Each row is a point on a landscape with many peaks, with its height.
From any point a climber steps to the highest of the 3 points nearest to it. It stops when none of these is higher. Distance is the straight distance between rows; heights are no part of it.
Magu: [-19 -34  15   2 -37  -3  -9   1]  (h 412)
guni: [  4 -38   4  -4 -25  17 -22  37]  (h 391)
pimez: [ 11  11 -21  -4  50   0   2  19]  (h 89)
gune: [ -8 -27   5  -6 -15 -20  -3  11]  (h 598)
konu: [ -1  28  13  35  18  19  32 -45]  (h 603)
dema: [  8  12 -19 -10  22 -25  -1  17]  (h 87)
guvuf: [  0 -19  -6 -23  34   1   6  -3]  (h 443)
revu: [ 13 -28 -12  -8  -5  -9 -22  45]  (h 420)
Peto: [ -7  32   4  14  23   5  19 -32]  (h 217)
logut: [  7 -44   0 -27  -5   2  -9  29]  (h 500)
numo: [-14  25   7  -1  14 -14  25 -43]  (h 210)
patug: [  0  10   2  12  38  20  21 -26]  (h 227)
Lor: [-29 -13  14  -2 -34 -34  12 -22]  (h 562)
panat: [ -8   6  -1  -2 -17 -38   5   1]  (h 507)
nez: [-14  -5  11  -5  39  15  19 -34]  (h 209)
nid: [  6  21  -5  22  41  19  20 -16]  (h 242)
vuzat: [ -8 -32  12   8 -36  18 -22  18]  (h 436)
bavok: [ -7 -31   8 -34  26  -2   9 -11]  (h 456)
gab: [ 22 -56   6 -37  -6  18 -13  19]  (h 698)
bepi: [  3 -42   6 -40  25   8   4   0]  (h 521)
solop: [ -6  -8   0   0 -25 -30  -7  15]  (h 517)
Vuter: [ -4  -8 -10  18 -35  -1 -28  42]  (h 313)
Kanam: [-12 -32   7 -21   9 -14  14 -12]  (h 485)
Gifo: [  9  48 -19   4  26 -13   9  -4]  (h 164)
dabe: [-19   3  -4  21 -23  50 -47  23]  (h 532)
Tefen: [-21 -13   8   1 -25 -34   7 -13]  (h 545)
girek: [ 12  26   9  43  13  31  33 -26]  (h 636)
taguf: [  6 -23  -8 -18   2 -11 -12  32]  (h 533)
roni: [-13  21  -1  -7  -3 -38  12 -20]  (h 476)
kufu: [ 10 -56   4 -40   9  10  -2   7]  (h 586)
Kav: [ -5  -6   3  -4  48  20  15 -20]  (h 211)
sonif: [ 17  44   1  37  19  25  22 -22]  (h 600)
pige: [  3  70  -3  -9  -3 -22  14 -27]  (h 70)
zum: [-23 -10   7  23 -33  37 -38  11]  (h 629)
kuvup: [  2  41  -9  -5 -30 -47  -3   1]  (h 435)
roruf: [  6  32 -19   3  39  -2   6   1]  (h 52)
Vuri: [ 12  33 -11  19  39  21  13  -6]  (h 305)
vabam: [ -1  -3 -11  -3 -15 -31  -6  24]  (h 484)
Simem: [  3 -36  17  -4 -32  61 -38   0]  (h 690)
taler: [ -5  -7  -4  20 -39 -16 -17  30]  (h 374)
bimum: [ 25  43  -6  37  20  24  17 -10]  (h 519)
mip: [-13   5  -1  -6  27 -10  21 -28]  (h 202)
Kad: [  5  16  17  44  17  29  36 -44]  (h 599)
gido: [ 25  67   5  24   5  20  18 -21]  (h 548)
Nuru: [  7 -36  -5   0 -23  17 -27  43]  (h 375)
lari: [ -9 -46  18  -4 -39  32 -21   7]  (h 518)
raz: [-14 -14   4  10 -39 -15 -11  10]  (h 455)
rup: [-30 -16  19  18 -37  51 -34  -7]  (h 503)
boz: [  7  46 -17  -9   9 -29   3   1]  (h 335)
dekop: [  6  32  16  38  11  22  32 -39]  (h 616)
Bulam: [ -1  26 -12 -10   1 -38   8  -5]  (h 445)
Gipi: [ 21  36 -20  20  40  14   8   5]  (h 140)
pado: [  4 -47   5 -26  -3   3  -7  11]  (h 536)
pufas: [ 16 -24 -16 -21  19 -10 -18  45]  (h 369)
telok: [-10 -20   5  12 -38   6 -25  23]  (h 394)
dulop: [ 18  53   9  32  11  20  23 -31]  (h 580)
ruvap: [  3  26 -16  -7  -6 -41  -8  18]  (h 278)
mit: [  1  10 -11   3 -31 -42  -7  20]  (h 344)
supab: [  1   4 -13  -3  49  11   8  -2]  (h 180)
mel: [-12 -27  20   6 -31  62 -39   0]  (h 604)
Zeru: [  6  60  -7   1   8 -15  17 -26]  (h 73)
pab: [  0  -9 -17  -3 -10 -26 -13  38]  (h 346)
duzev: [ 19 -58  17 -26 -22  32 -20  10]  (h 623)
Litif: [ 16  77  -8   4   5  -2   9 -21]  (h 66)
dunaf: [ 22 -54  10 -48   1  17  -4   5]  (h 637)
Noveg: [-16 -22  11 -11  -9 -28   7 -12]  (h 539)
vero: [ -7  23   2   0 -36 -52   3  -5]  (h 468)
dem: [ -4 -16  -8 -11  -2 -22  -6  19]  (h 728)
zib: [ -7 -42   9 -26 -12  -5  -1   3]  (h 486)
Kuf: [ -7  15 -10  -8  24 -17   9 -10]  (h 190)

For each start below, name the point where the climber stops.
bepi | gab
dulop | girek
Noveg | dem
gido | girek
Peto | girek
bimum | girek
revu | dem
pado | gab

Call two points neighbours if one is among the 3 nearest of the other. Go from one point of each pair to the other, from neighbour to neighbour, staying as high as possible. Name the lowest point that can't be avoided.
girek and gab | numo
Lor and zum | logut
gab and Simem | lari
dem and Lor | Noveg
zum and Simem | mel
